Points on a hilly landscape, in no order, each with its height.
A climber steps from a point to whichever of its 3 nearest points has the largest rise for the distance, and stops where none of them is higher. Distance is the straight distance between rows; heights are no part of it.
Tuz: [ 99  90  77 111  71 125 120 154 140 136 159]  height 50.3
pez: [119 190 150 133 177 114 155 140 144  98  76]  height 27.8
kiram: [151 143 192 124 173 111 126  93 124 100 115]  height 38.9
Zivu: [ 94  77  72 104  64 133 130 160 151 137 158]  height 37.3
numin: [153 158 197 140 182  85 120  99 120  91 107]  height 36.7
buso: [128  91  86 114  94 142  99 152 119 155 153]  height 68.8
musul: [118 159 106 153 119 145 137 127 118 133 131]  height 55.7
pige: [151 115 115 113 129 162 116 120 111 163 130]  height 64.6
saku: [150 127 172 108 158 140 133  88 123 124 120]  height 3.9
pasev: [103 171  97 171 108 128 150 140 121 122 130]  height 62.1
tuf: [ 97 143  86 153  81 118 141 142 126 113 151]  height 59.5
vumu: [152  96 110 120 121 156 103 135 115 172 136]  height 59.6
Mirav: [165 111 183 102 174 113 116  77 122 120 127]  height 6.8
Lek: [124 159 122 144 136 155 144 122 122 136 124]  height 43.3
dobu: [159 105 142 104 152 159 131 102 119 162 121]  height 8.1
gel: [168  91 177  90 170 122 117  80 124 145 132]  height 7.3
beb: [144 184 187 135 186  86 133 125 130  83  83]  height 38.3
nit: [134 145 137 131 144 161 146 106 123 131 117]  height 23.1
Nur: [137 139 111 131 122 158 127 118 114 147 132]  height 61.6
fis: [ 84 126  84 142  57 115 167 143 145  95 152]  height 51.5
Fev: [116  27 113 127  87 151  83 187 150 177 147]  height 21.2
Gog: [ 99 175  90 175 104 110 159 146 129 109 128]  height 65.7
Sutut: [111 192 135 147 162 127 161 136 140 112  88]  height 23.4
fulo: [173 116 192 121 187  81  99  60 113 123 147]  height 59.1
keraf: [132 157 168 131 168 142 147 107 132 104 106]  height 22.4
nogan: [129 157 141 139 152 150 147 112 127 124 113]  height 22.2
buri: [ 81  95  74 118  53 124 159 147 154 112 153]  height 30.0
Tig: [150 131 142 115 144 163 134  98 124 144 123]  height 11.5
bavu: [ 99  55  85 104  76 140 109 173 149 155 152]  height 32.5
zov: [122  67  95 114  88 141  91 168 129 165 150]  height 57.8
mabo: [134 196 172 125 187  78 136 140 137  82  79]  height 33.7
nin: [141 125 105 125 118 161 115 125 111 157 137]  height 70.4
muk: [106 131  89 143  89 136 123 139 119 129 155]  height 62.6
mabe: [171  84 164  88 165 132 119  87 125 160 124]  height 7.4
zefuz: [ 98  71  81 102  74 136 115 163 146 148 156]  height 39.2
gosu: [136 165 183 135 179 112 139 117 130  92  96]  height 55.3
nake: [ 86 147  87 159  72 104 161 154 134  96 147]  height 59.0
zopu: [113 177 123 155 145 140 153 128 132 120 107]  height 29.4
numil: [112  89  87 115  84 135 103 153 129 144 152]  height 62.4
pumeg: [161 136 198 128 181  90 115  77 117 103 127]  height 50.2
Kas: [170 154 201 147 188  72 114  86 113 102 113]  height 42.8
pono: [130 121  95 126 102 149 111 132 113 148 152]  height 77.0
pokat: [128 103  93 121 102 147 101 143 112 152 151]  height 72.8
zelo: [131 207 160 120 188  78 137 141 140  81  69]  height 31.5
tebop: [115 114  83 122  84 138 110 147 122 140 158]  height 67.1
nak: [ 78 108  80 121  43 120 184 142 155  98 148]  height 57.4
dosug: [140 142 163 123 161 148 144  97 130 120 114]  height 7.2
zin: [104 193 113 164 147 122 166 147 136 116  94]  height 23.2
fetor: [136  62 104 124  98 147  87 168 120 178 144]  height 48.8
mopu: [135  41 114 127  95 150  76 174 131 184 143]  height 36.8
nira: [159 170 198 144 187  73 120 110 120  90 100]  height 36.2

Call two points neighbours if one is among the 3 nearest of the other. Go from one point of each pair to the other, from neighbour to neighbour, staying as high as possible. Name the lowest point that can't be avoided.
pono / Gog => tuf
pumeg / pono => Sutut
gosu / pumeg => kiram

Where does a climber stop that starts at each point below?
Lek => Gog
nira => pumeg
saku => Gog
buri => Gog
bavu => pono
pige => pono
dosug => gosu
numin => pumeg

Two climbers start at each pair of points below. Name the first point that both come to, or write never.
mabe / fetor => pono
tuf / Tuz => pono
fis / Sutut => Gog
